Points, in no order, along strands that fork, close into loops and pass close to each other.
In the rows, 128 means zero.
Points whose rows are less than 143 apart are linked; no others are. Some points are linked to none.
k499: [135 145 116 116 184 169 121 140 121 141 134 147 149  68 134 149 115 116
 131 154 164 126  96 126  88  86 141 144 169 125 103  44 185 131  62  73
 117  96 112  95  93 101  74 132 182 182  73 117 112 136 113  63 131 105
 160 135 112 220 128  79 176 119  87 120 175 144  99 178 100 100  99  72
 163 159 184 131  90 144 171]
k993: [127 138 152 153  94 110 159  84  95  79 158 147 122 101 142  96 121 109
 122  92 109 138  94 160 146 152 178 132  95 123 138  84  94 153 126 175
 186 112 135 126 100 137 133 101 109  97 157 110 158  87  68 109 175 124
 132  92 138 155 156 152 124  59 137  82 153 106 113 162 128 117 150 171
  69 113 158 126  67 159 154]
k680: [112 112 115 123 117 115 136 130 124 141 112  94 132 177 131 141 134 123
 107 132 115 123 161 129 162 159 117 107  88 133 125 192 134 125 182 151
 121 140 119 144 158 148 130 127 103 103 154 142 117 137 150 176 131 146
  90 140 173  51 145 152  93 149 171 145  94 136 189  89 145 150 129 154
 111 110  95 125 176 121 140]
k815: [135 149 131 124 149 129 126 133 106 107 143 133 107  34 131 168 125 131
 124 127 114 112  84 131 122 115 135 104 158 163 122  58 127 160  69  87
 139 115 132 115  72 150 129 123 165 127  93  96 141 133  78 105 147  81
 140 148 134 205 134 117 171 100 145 112 146  92  96 200 152 114 108 117
 146 126 169 157  58 173 130]
k111: [144 167 139 138 123 114 122 108 106  92 143 197 152 141 172  77 110  95
 159 135 160 142  85 148  94 117 173 201 119 105 122  80 142 133  94 145
 146  96 134  97  93  80 115 101 101 144 122  81 141  86 105  46 131 151
 152  73 115 174 103 117 145  74  78  73 177 146  70 170  75 128 150 145
  97 152 172  90  79 137 175]
k831: [110 134 148 129 117  97 154 123 108  93 146 111  93  76 124 122 117 141
 117  95 101 138 113 160 129 153 115  91 131 146 143 122  74 141 113 158
 167 131 133 115 137 170 155 124 130  81 137 133 160 118  83 151 154 123
 112 151 124 143 138 162 141  76 166 108 146 112 110 147 138 130 129 166
 109 102 142 148  95 173 126]
k104: [153 135 132 124 143 202 123 120 133 145 109 141 136 105 128 152 125  98
 124 152 168 135 127 106 131  92 193 177 137  98  92  51 172 142  91  99
 115 112 128 126  79  66  90 109 149 185 131 103 112 125 133  75 124  96
 165  94 120 188 135  74 126 154  84 123 139 105 121 151 123 111 111  72
 155 165 162 119 115 105 150]
k860: [136 111 125 136 121 144 117 141 141 152 116 119 144 170 117 148 153 114
 128 156 128 119 163 110 144 116 127 141 130 120 121 167 149 130 159 119
  64 150 135 148 136 113 125 124 124 148 137 127 116 150 166 142 113 129
 122 122 136  98 112 115 106 187 112 146  95 135 163  93 136 134 121  98
 152 151  90 125 177  96 120]
k216: [137 157 146 135  99  91 126 101 116  89 149 200 142 150 166  48 105 110
 160 119 143 143  88 151  91 124 154 192 119 100 138 105 120 125 107 176
 163 118 137 100 120 103 126  96  83 123 131  89 152  88  94  74 130 155
 150  75 119 143 107 136 142  60 103  78 172 140  75 142  71 116 162 170
  77 120 152  84  80 147 164]
k366: [118 122 128 115 135 112 111 144 157 136 111 125 120 132 118 108 131 160
 149 121 137 123 124 123  76 113  72 111 170 134 141 154 115 102 116 107
 117 145 121 116 168 157 139 146 142 115  83 146 123 157 144 134 104 137
 107 166 102 115  95 121 158 135 138 138 122 134 104  97 107 131 122 125
 157 110 113 144 137 127  93]
k391: [124 143 134 135 120  87 116 131 157 117 131 196 169 183 155  26 102 154
 181 121 136 145 115 137  68 116  95 182 134 103 141 164 133 102 136 174
 142 132 134 112 165 119 131 134  80 131 122 119 153  98 141 100 101 179
 149 105 105  79  96 136 129  96 105 116 153 163  88  99  64 131 168 152
 103 103 122  86 115 126 133]
k386: [ 98 105 120 136 115  87 158 108  99 106 130  75 102 122 123 111 119 129
 106  87 116 128 147 156 161 192 115  61  87 131 148 154  73 139 141 160
 200 116 120 137 136 176 143 142 124  60 152 164 161 111 111 198 169 130
 114 160 153  70 160 168 110 104 200 121 124 115 143 135 173 161 137 193
  88 102 130 130 130 172 128]
k147: [131 103 153 138 120 143 148 103 100 113 115  58  95  64 117 222 150 125
  72 101 100 121 131 122 191 164 167  44  83 165 152  72  88 175 142 101
 154 129 131 144  91 160 130 123 152  98 156 126 124 128 100 149 165  75
 118 148 133 164 161 132 113 143 163 131 103  80 155 178 200 126 105 137
 128 135 140 169 106 111 112]
k910: [145 152 128 126 177 155 122 131 104 119 141 150 150  55 140 138 111 109
 139 152 152 120  89 125  97  95 159 141 162 130 106  33 182 152  61  74
 128  89 127  92  70 104  84 121 178 173  76 106 132 121  92  59 142 108
 172 124 124 220 130  94 181 114 100 113 177 134  87 201 109 106 112  84
 148 168 197 133  66 155 175]
k763: [147 134  93 125 135 180 110 159 166 182 145 170 179 204 111 104 114 123
 148 164 157 145 142  90  89  91 119 219 168  73  92 129 192  91 112  95
  56 123 143 131 133  39  91 147 133 219 122 143  95 130 196 102 111 137
 178  87  88 148 116  82 128 187  39 159 152 182 138  90  64 102 135  62
 152 176 114  86 181  66 113]
k888: [150 154 137 137 155 173 133 128  92 122 136 147 141  59 145 169 126 103
 122 155 147 116  96 122 132  93 196 141 140 121 106  20 175 165  71  82
 136  86 126 110  55  96  89 119 163 174  98  96 141 113  98  55 136  92
 175 111 136 218 146  95 152 119 101 109 164 103  95 204 147 111 106  85
 150 173 202 136  66 154 170]
k127: [144 130 133 121 138 172 118 119 135 123 119 151 136 120 135 127 124 118
 132 149 154 130 117 116 104 104 159 161 136 112 101  70 152 128  99 103
 115 125 129 121  99  94 108 118 139 178 115 110 119 131 132  81 120 105
 161 105 108 181 117  78 137 134  88 116 141 108 111 144 109 115 112  99
 153 140 155 124 110 113 135]
k623: [131 133 121 127 118 135 107 137 154 146 128 160 165 183 127  94 125 130
 155 148 145 133 146 112 113 101 123 183 138 101 104 159 159 108 141 123
  75 140 140 134 137  84 124 136 114 178 133 134 121 136 172 111 106 150
 157  97 111  99 105 100 121 163  79 136 118 157 123  93  98 124 139  98
 148 150 108 101 161  84 121]
k587: [121 116 136 109 138  98 140 137 120 111 122  82  62  48 106 171 133 160
 111 103 103 124 113 160 137 155  66  49 155 169 152 141  51 130  98 135
 176 116 121 120 156 201 177 155 152  75 115 163 143 141  87 187 159 124
  73 205 137 148 129 182 162  92 192 152 141 101  99 151 145 148 113 170
 122 101 126 169 111 185  95]
k946: [122 119 148 140 123 130 164 100  90  97 149  81  94  49 121 194 143 130
  82  90  92 129 116 137 179 166 165  60  87 163 145  69  86 176 128 122
 175 117 136 138  85 158 143 125 146  92 159 124 151 114  75 152 176  82
 126 140 138 169 163 149 125 106 160 112 120  77 140 190 190 117 116 153
 107 120 150 167  89 144 117]
k333: [107 135  82 102 151 119 102 169 183 180 128 167 155 201 118  69 128 169
 173 156 152 115 150 108  62  98  29 171 180 115 106 205 169  72 130 110
  55 131 128 108 200 128 116 165 136 159  80 161  96 154 194 131  81 181
 131 144  75  93  89 108 156 157  87 168 125 184 106  49  58 126 141  99
 149 124  77 115 177 103 104]
k666: [117 120  81  92 162 132  93 177 176 186 122 147 121 204 107 110 147 156
 150 177 141 101 161  98  91  90  30 147 181 126 118 207 170  68 129  94
  47 141 122 125 197 131 122 164 133 153  89 164  79 175 196 159  78 168
 109 154  93  97  85 106 148 192 100 173 105 182 133  40  75 121 124  88
 160 136  53 125 204 104  89]
k852: [134 119 128 129 129 134 111 133 151 144 114 120 138 145 109 132 139 135
 142 139 131 122 147 116 110 109 107 133 148 125 124 155 134 115 139 101
  86 143 139 129 142 123 128 131 138 149 118 132 119 159 160 132 107 125
 121 142 119 110 109 102 127 171 114 140 108 132 129  96 135 132 117 100
 165 130  99 133 155 102 107]
k637: [133 126 143 135 133 138 131 123 118 112 125  95  86  61 117 187 145 139
  92 112 109 124 101 128 144 128 133  72 138 162 142  86  93 147 108 100
 147 137 131 124 112 169 146 129 160 109 124 120 135 133 101 139 140  86
 115 151 124 177 133 126 145 118 145 126 126  87 128 166 169 121  99 123
 150 118 146 169 100 140 109]
k10: [ 97 119 128 124 123  85 161 112 104  92 136  88  94 102 128  90 106 132
 114  88 106 130 136 178 145 177 107  75 102 132 141 156  62 135 129 177
 198 116 128 116 143 181 149 145 119  57 142 164 169 101  93 193 173 137
 108 167 140  89 148 182 119  87 197 113 143 116 119 139 141 168 146 196
  84  87 136 137 111 188 132]
k971: [136 101 136 128 121 127 135 127 121 135  99  59 113 108  99 205 164 136
  81 110 115 108 140 127 163 145 118  59 119 163 148 131  92 142 150 110
 136 137 134 149 128 173 134 136 142 104 123 151 109 156 140 171 141 100
  93 172 141 118 149 141 111 168 174 169  92 109 165 120 194 140  99 140
 145 123 115 161 158 125 110]
k624: [109 112 132 149 107  98 150  98 100 103 136  80 121 129 137 109 118 125
 105  86 112 137 144 151 171 192 141  82  78 129 147 141  88 152 158 162
 184 119 129 145 122 155 135 130 112  82 161 156 156 107 110 161 167 132
 115 134 150  76 163 161  94 107 177 104 128 117 155 139 169 147 141 175
  84 114 134 127 133 144 141]
k749: [135 155 109 129 107 125 103 132 146 160 151 200 189 222 149  48 109 133
 183 148 145 147 133 108 105 105 113 232 126  91 118 181 169  88 148 160
  94 133 130 131 150  59 132 134  76 178 146 125 126 104 179  99  93 196
 167  57 110  79 105 118 116 140  62 142 132 182 114  98  71 135 177 119
 116 147 112  69 167  89 137]
k697: [156 149 150 146 124 167 127  97 110 119 117 163 147 126 158 123 127  89
 133 130 168 129 100 116 128 106 210 191  99 102  99  53 155 142 108 127
 140  96 127 122  70  62 103  86 118 161 139  88 117  93 110  57 135 116
 169  67 128 186 127  95 119 113  84  91 156 113  99 175 124 123 124 112
 123 171 174 104  97 115 174]
k589: [115 100 136 133 119 114 151 103  94 105 124  59  93  91 110 177 128 134
  83  80 104 124 138 143 177 185 130  49  86 153 154 116  67 153 143 136
 176 121 122 142 117 170 140 131 142  79 145 158 143 119 103 177 169 104
 113 158 142 118 163 158 112 128 175 139 115  97 151 154 190 141 121 162
 107 117 136 157 122 145 117]
k420: [129 153 122 150 100 114 111 126 148 141 139 185 177 210 153  63 110 127
 173 143 128 144 131 113 128 112 129 209 106 100 121 193 154 104 165 179
 105 131 128 138 150  73 129 121  74 156 166 112 126 100 161 117 107 194
 150  73 136  60 115 139 106 128  93 124 125 164 136  97  93 144 166 129
 107 139 101  81 155  96 144]
k530: [131 104 133 124 131 112 127 137 130 139  87  76 104 114 100 174 153 146
 110 114 120 119 135 131 132 136  89  66 149 154 156 157  90 119 133 112
 140 138 128 137 151 178 151 147 137 100 107 151 114 161 143 175 118 116
  85 185 136 107 137 145 133 148 172 164 103 126 140 105 168 153 104 138
 151 109 110 154 151 140  99]
k103: [112 124 107 123 122 108 124 140 140 149 133 138 142 216 143  83 115 122
 134 146 116 141 164 113 157 155 125 170  83 110 123 213 161 105 196 178
 107 150 112 151 169 103 135 124  86 117 180 123 118 113 154 162 112 189
 112 103 170  31 141 159  83 131 141 136 104 151 195  88 100 152 152 154
  97 111  80  97 190 100 140]
k355: [133 123 131 116 145 134 112 133 150 134 109 110 104  90 120 147 143 149
 126 130 137 122 116 127 101 111  98  94 168 147 132 120 111 122 105  92
 124 143 126 130 139 160 136 147 154 131  93 137 125 157 138 129 115 104
 116 162  94 150 104 107 158 132 134 135 116 116 112 122 133 130 104 107
 169 120 122 151 125 128  98]
k372: [137 100 117 123 133 138 108 155 142 165 101 104 117 166 115 171 165 120
 109 158 134 108 168 117 149 112 107 116 146 136 129 189 146 117 163 105
  63 155 126 149 150 135 133 124 132 139 126 140 106 174 173 168 103 126
  99 148 148  92 108 124 106 195 134 166  82 141 171  78 143 130 111 105
 152 141  77 132 194 106 111]
k439: [100 135 141 132 126  92 157 114 109  83 163 121  98  66 136 101 114 133
 125  90  87 140 104 187 138 156 104  82 119 143 137 129  66 147 111 168
 190 125 134 108 145 180 160 131 129  71 136 142 173 107  69 165 176 136
  89 155 135 134 140 180 137  64 179 102 153 111  95 151 121 148 150 186
  88  92 149 151  83 187 133]
k348: [143 142 148 131 109 139 127 107 134 120 114 146 140 137 134 118 127 120
 138 123 138 141 118 126 113 116 164 154 113 113 119  97 133 134 126 134
 128 132 135 129 112 102 120 112 121 141 134 105 131 117 127  90 125 114
 150  92 116 137 119 109 119 119 100 111 133 114 113 140 133 119 126 120
 135 126 142 114 110 112 133]
k803: [119 136 106 123 140 134 105 151 168 156 131 155 159 183 120  89 126 152
 170 150 147 123 146 105  84  98  74 166 162 109 111 172 167  88 130 113
  67 140 133 117 165 110 120 149 126 169 108 148 111 147 180 123  93 160
 147 120  91  98  93 103 143 162  81 150 122 167 114  72  81 118 136  96
 153 134  97 106 173  99 110]
k595: [127 147 144 149 109 122 162  98  85  83 159 134 114  61 132 157 132  99
 107  97 103 120  89 138 155 147 195 116 100 149 126  47 115 175 109 138
 172 100 140 128  67 145 128 107 134 106 148  95 153  99  52  95 177  92
 144 102 143 193 158 139 132  80 139  91 145  83 113 203 165 113 132 158
  92 137 168 150  46 168 153]
k914: [124 133 157 154  94 116 155  95 109  87 147 122 123 112 136 108 114 117
 117  90 110 144 108 140 146 157 169 116  85 121 142 102 102 151 140 172
 177 123 130 138 109 138 129 107 115  97 157 120 151  90  95 126 162 115
 131 102 137 133 152 147 110  83 140  94 143 109 130 150 148 120 146 161
  90 117 146 130  90 141 144]
k473: [103 128 100 109 135 100 117 164 164 156 115 143 131 190 122  93 124 159
 150 154 124 130 161 118 105 127  59 137 144 131 131 229 143  75 155 141
 101 142 115 127 194 146 149 147  93 112 123 145 100 156 169 169  75 169
  97 167 142  49 106 147 134 138 147 152 106 169 137  54 103 149 142 146
 133 103  82 117 176 129 105]
k115: [112 101 102 111 122 113 125 132 119 145 130 104 134 200 142 116 121 108
 107 141 123 135 179 121 183 173 134 133  62 121 126 199 147 116 203 161
 112 150 113 162 159 115 135 123  92 106 183 141 114 132 151 174 136 165
  99 122 174  28 149 159  71 141 168 130  90 137 216  95 124 141 132 158
  83 106  82 117 194 105 139]
k441: [138 123 132 128 133 144 108 131 150 137 109 118 124 115 110 139 140 137
 139 133 139 122 132 121 113 102 115 119 149 131 121 114 128 124 116  95
 107 149 134 131 128 133 128 131 150 147 104 129 125 154 148 120 113 106
 124 144 102 140 113  97 137 156 118 136 114 117 121 119 130 128 111  99
 171 127 124 144 137 105 110]
k192: [120 136 145 131 103 100 136 117 130  89 142 155 125 114 137  73 113 128
 147 111 110 145 105 164 102 137 128 131 135 125 139 123  96 130 118 165
 161 136 135 110 141 145 144 118 115  96 129 114 162 106  99 115 135 132
 124 132 121 131 117 156 139  75 135  93 158 129  95 132 100 120 148 156
 110  93 137 119  82 160 138]
k64: [126 127 147 140 112 106 135 121 136 116 121 121 130 132 123 108 130 134
 138 114 118 132 122 131 112 134 123 118 128 128 137 145 114 126 145 148
 145 143 134 127 143 139 137 127 123 109 125 128 135 122 125 137 122 124
 122 134 120 107 123 137 118 123 137 119 126 121 127 115 138 130 131 142
 136 115 125 130 124 126 121]
k410: [119 106 144 122 130 105 153 119 105 106 124  66  74  69 103 174 134 151
  92  86 103 121 126 148 156 167  97  50 118 167 151 128  59 142 126 137
 178 122 126 130 143 181 158 142 146  73 131 160 140 124  97 186 160 111
  91 181 139 134 151 166 130 110 182 146 130  95 126 147 173 140 113 164
 123 109 129 169 116 161 104]
k474: [126 139 147 145 106 110 130 116 144 122 123 143 151 159 136  95 122 133
 144 118 124 144 128 128 109 130 132 143 120 107 131 147 126 123 145 150
 129 138 136 131 134 122 126 120 111 122 139 121 134 117 144 116 112 138
 134 104 118  94 118 128 115 122 116 117 126 124 116 106 126 130 137 133
 135 122 120 115 132 110 128]
k991: [130 119 160 153  99 123 146  89 107 104 135 109 142 130 125 119 131 115
 111  89 115 142 120 127 159 158 180 111  80 121 139 109 102 160 159 157
 161 124 131 144 108 129 125 110 116 106 161 122 142 106 107 123 150 111
 128 100 136 120 153 141  90 113 136 103 118 107 144 145 163 128 143 149
 104 123 138 134 115 117 141]
k524: [115 121 119 114 135 103 112 153 165 145 112 130 132 162 115 105 133 164
 148 134 130 122 142 120  93 121  55 114 166 130 141 209 123  85 136 122
 112 135 123 127 184 161 138 146 116 111  94 146 114 160 161 157  86 150
 101 181 128  76 105 133 145 131 147 153 112 158 117  71 114 152 130 139
 148 101  94 135 160 133 102]
k24: [141 126 119 135 119 156 107 141 148 153 130 148 154 186 123 121 137 110
 140 157 137 125 160 108 135 107 129 177 145  97 104 157 162 123 156 112
  56 143 141 139 128  80 121 130 127 181 138 127 119 138 175 118 110 137
 145  99 124 113 109  97 108 181  84 148 108 144 149  97 118 126 128  78
 152 161  91 111 178  86 120]
k935: [121 125 147 139 116 109 147 113 124 101 129 100 107 103 117 127 125 139
 120  98 104 135 121 148 124 154 124  89 125 141 151 127  86 135 135 145
 162 140 131 126 140 166 146 126 132  91 127 138 146 114 111 150 135 117
 109 142 130 121 131 148 126  98 152 116 130 114 119 129 148 128 122 150
 127 103 135 144 109 151 119]
k303: [121 147 123 135 116 108 111 134 159 134 136 183 167 182 144  51 104 149
 178 136 143 138 129 124  74 105  95 175 139 105 122 165 144  98 139 146
 107 135 134 117 159 104 127 138  96 148 116 127 135 118 156 100 104 167
 152 101  97  90  93 121 145 121  94 127 136 159  98  91  79 124 160 124
 123 118 116  97 139 106 128]
k870: [124 141 115 138 114 105 118 139 143 149 140 169 155 218 144  73 116 122
 157 148 122 143 147 117 141 133 126 200  99 113 125 210 159  98 188 185
 103 138 117 148 161  89 138 132  81 134 181 118 117 107 164 140 103 197
 128  83 156  38 130 151  87 130 113 135 113 162 167  85  98 145 164 139
 112 123  86  95 179  96 144]
k373: [153 157 140 144 133 139 125  99  96 103 137 183 147 123 167 103 115  89
 143 137 156 134  86 130 103 109 196 195 116 111 112  57 154 140  93 133
 143  89 128 110  75  75 106 100 115 151 124  82 133  87 101  48 139 137
 159  73 123 191 117 111 146  88  82  79 170 124  80 182 103 127 138 129
 114 159 185 100  74 143 177]
k710: [135 117 157 147  98 151 150  91 108 107 125 103 123  99 136 165 139 109
 106  95 110 126 119 124 170 150 199 102  84 133 129  70 106 173 146 132
 154 125 130 151  85 130 122 109 127 120 159 106 133 109  96 119 152  93
 142  96 129 162 158 119  96 119 136 103 116  90 144 173 173 113 126 132
 116 126 150 144  92 110 140]
k197: [131 145  97 129 119 150  99 148 155 165 149 192 181 218 142  63 107 125
 175 151 153 145 142 104 103  91 116 234 150  87 106 172 184  88 134 140
  71 129 130 131 145  45 115 143  98 198 136 141 106 115 196  96  95 180
 178  70  97 109 101 100 122 164  49 146 136 193 127  90  64 115 164  91
 137 159 106  74 185  74 122]
k611: [132  91 105 100 147 135 102 173 145 171 100 100 102 188 103 175 163 115
 108 169 127 109 189 115 153 117  96 126 136 135 142 207 142 104 175 112
  64 171 127 156 168 131 146 125 120 125 139 141  93 178 180 188  91 139
  86 152 153  78 101 138 104 199 149 175  72 150 199  59 132 121 107 111
 134 127  62 124 213 102  92]
k659: [130 139 141 130 130 130 143 118 102 103 144 109  97  43 127 187 140 131
 103 112 100 116  96 128 151 133 153  89 123 161 125  61 104 167 103 112
 151 125 138 123  82 159 135 122 154 104 130 108 145 123  74 126 164  78
 131 140 130 189 147 136 150 100 147 108 136  81 122 189 168 112 110 136
 130 125 158 164  72 164 123]
k540: [143  88 145 133 129 137 134 119 104 136  98  40 108  87 106 225 167 129
  70 100 112 109 148 122 194 169 151  46  95 165 152 101  89 173 162 105
 141 141 135 158 105 168 132 133 152 103 139 138 118 147 124 171 159  85
 104 162 136 142 170 134 102 167 174 164  86  90 172 156 205 129 103 138
 130 141 121 163 142 103 111]
k676: [118  96 141 150 109 123 162  87  87 103 134  57 115 108 137 148 130 119
  85  78 109 130 149 141 196 193 167  65  66 137 149 105  80 174 163 143
 176 120 126 158  99 149 138 125 118  87 164 147 157 116 103 156 169 105
 127 132 154 108 173 151  91 124 165 114 108 100 160 166 194 133 129 167
  90 129 142 141 122 127 132]
k206: [126 140 146 131 102  86 124 122 145 100 149 195 150 156 159  35 102 132
 174 125 142 145 108 157  75 122 119 176 137 102 146 138 120 116 114 180
 156 130 133  94 155 122 132 119  90 118 130 105 155  93 109  99 109 172
 140  97 113 115  98 149 144  73 113  94 171 152  80 117  58 125 167 159
  88 101 136  88  91 141 140]
k399: [113 150 145 139 115  94 151 102  90  80 169 149 117  59 136 124 122 108
 125  98  93 134  85 169 139 147 156 113 115 147 122  82 101 158 101 148
 175 115 144 109  86 158 143 112 125 103 132  99 161 105  48 105 181 107
 119 124 139 182 149 160 149  60 156  83 156 103  93 184 132 117 143 175
  83 114 166 151  45 184 152]
k552: [145 130 114 113 191 218 117 149 127 164 116 122 136  46 113 215 123 120
 104 166 176 123 128 105 139  68 168 122 170 121 106  28 187 149  63  54
 109 107 108 117  70  92  70 126 196 184  95 125 109 158 114  70 128  64
 160 130 119 226 154  72 143 154  93 146 138 120 128 150 133  96  89  36
 177 174 175 145 106 117 142]
k978: [103 116  95  87 135 113 117 169 169 163 110 144 119 215 124 101 119 138
 138 162 118 138 177 117 132 135  72 152 123 128 130 243 151  78 171 153
  98 164 115 139 196 131 148 140  88 116 147 139  94 155 173 185  79 174
  87 149 159  33 118 154 110 154 143 159  90 165 180  50  96 149 139 152
 121  98  68 113 199 118 105]
k959: [120 126 140 117 134 101 143 135 129 111 136 111  80  55 110 146 125 152
 122 103  96 124  99 160 123 140  81  71 169 160 151 127  72 126 100 132
 161 125 127 109 144 184 172 140 153  82 100 141 146 140  84 154 144 116
  88 186 123 162 123 166 166  88 170 126 142 112  92 153 134 130 122 153
 129  98 133 162  92 174 101]
k253: [116 108  87  84 141 124 106 175 163 174 112 125 109 208 118 129 135 133
 129 175 128 121 179 108 132 122  78 152 145 127 134 236 151  77 171 127
  74 171 119 145 191 126 144 133 108 130 136 142  85 169 184 181  73 169
  96 145 147  57 101 138 116 187 140 168  90 167 187  44 104 131 128 125
 131 116  52 116 215  99  88]
k855: [148 147 132 135 170 202 134 133 109 141 122 128 144  56 136 192 127 110
 114 165 157 125 110 110 145  86 195 130 140 123 103  18 185 160  73  74
 128  96 115 123  51  84  76 117 178 181 109 109 122 128 107  58 128  81
 166 115 134 222 154  79 141 139  92 125 154 103 115 188 147 104  95  60
 160 173 190 134  86 136 169]
k794: [142 128  90 130 127 162 102 157 153 171 154 175 168 225 132  95 122 123
 156 168 149 131 153  92 113 101 128 214 153  81 105 170 182 100 149 125
  51 130 125 139 143  45 116 144 113 198 140 137 103 120 197 112  94 168
 166  74 103 110 102  95 114 195  39 156 123 186 160  88  77 108 147  65
 144 173  89  84 197  67 118]
k525: [149 108 141 120 138 127 125 139 129 126 102  72  76  67 101 191 151 153
 102 120 115 120 115 128 129 136  99  59 156 165 159 119  85 136 111 102
 144 140 123 130 141 181 153 143 157 103 103 143 126 149 127 160 127  96
  93 179 120 153 128 139 146 139 164 157 117 103 127 136 170 132  94 128
 161 117 124 170 123 139  91]
k172: [121 114 120 122 121 103 139 129 120 132 110  90 125 156 114 149 139 132
 111 116 114 126 155 139 146 159 102  86 108 139 138 182 110 123 163 137
 131 135 132 140 151 163 140 129 121  93 132 152 121 146 152 177 126 130
  94 162 163  62 147 155 101 141 176 144 103 134 167  99 164 153 125 157
 123 104 105 126 158 136 127]
k799: [140 145 124 122 161 137 123 135 104 112 147 145 123  51 139 148 121 117
 134 142 137 115  91 130 104  95 146 115 166 152 114  51 151 155  64  78
 132 108 127 107  77 133 111 122 173 145  82  98 138 133  88  84 136  94
 156 140 125 215 123 106 177 108 125 116 155 112  88 194 135 110 108 106
 153 140 182 150  59 162 141]
k480: [136 141 144 149 101 142 152  99  96  99 145 130 115  88 140 155 136 107
 108 104 115 124  99 127 155 135 199 118  86 136 123  55 117 170 121 137
 163 108 130 137  81 127 124  98 134 115 158  94 134  99  75  99 164  90
 149  92 133 186 160 122 115  94 128  90 134  85 122 193 162 110 129 137
 103 137 162 135  72 137 150]
k379: [114 116  88  99 146 127  95 175 170 179 113 135 116 197 111 121 146 148
 143 168 137 103 169 104 109 107  51 133 174 132 129 223 157  74 143 105
  67 154 117 133 187 138 137 154 126 142 102 156  90 182 183 166  78 159
 101 157 129  79  87 116 140 188 121 173  92 168 148  43  96 135 123 110
 151 126  63 128 202 108  85]
k586: [119 137 131 132 117  98 120 144 159 131 128 158 161 170 126  75 118 148
 166 136 125 132 143 121  95 117  95 149 142 116 132 181 141  98 148 141
 117 143 129 122 167 128 129 137 104 129 119 130 132 137 156 129  96 160
 133 133 118  78 101 127 128 130 115 134 118 153 115  80 105 134 148 133
 137 115 112 108 148 118 118]
k528: [117 107 117 115 121  95 143 129 113 128 106  69 111 136 107 159 139 146
  97 108 118 120 146 138 142 155  90  60 118 151 147 177  89 124 140 133
 159 135 124 135 154 183 149 141 130  81 122 165 127 149 135 196 136 128
  87 181 158  75 147 166 114 138 195 153 107 128 157 106 170 161 114 159
 117 103 111 142 160 147 112]
k620: [160 139 141 138 136 195 131 108 114 139 111 149 146 102 150 159 128  91
 120 146 165 127 118 109 146 104 222 181 109 103  93  31 169 148  95 104
 125  96 122 130  61  59  96  98 133 177 137  97 112 104 109  61 126 106
 173  75 126 196 144  79 114 139  85 106 147 103 110 177 133 115 112  79
 144 171 171 119  96 114 169]
k670: [138 138 109 112 191 193 112 148 135 159 122 134 135  57 119 181 121 122
 116 170 169 119 108 111 104  77 140 131 174 126 101  40 193 131  61  60
 106 104 108 104  93 101  69 133 193 195  78 125 101 151 117  74 124  83
 156 135 103 221 136  76 168 133  95 132 160 130 112 154 102 102  98  53
 173 156 175 141 107 127 151]

How many points has the smallest loop of links through each point below? Write none if it is on no loop.
k710 -> 7
k623 -> 10
k624 -> 10
k852 -> 11
k525 -> 8
k910 -> 6
k111 -> 13

Name the points in between on the shortest way along the links from the first point to the second, in order.
k379; k852 -> k253, k611, k372, k860
k586; k439 -> k474, k64, k935, k831
k910; k528 -> k799, k815, k659, k637, k525, k530
k666; k366 -> k379, k253, k978, k473, k524
k670; k420 -> k499, k910, k799, k815, k659, k637, k525, k530, k528, k172, k680, k115, k103, k870
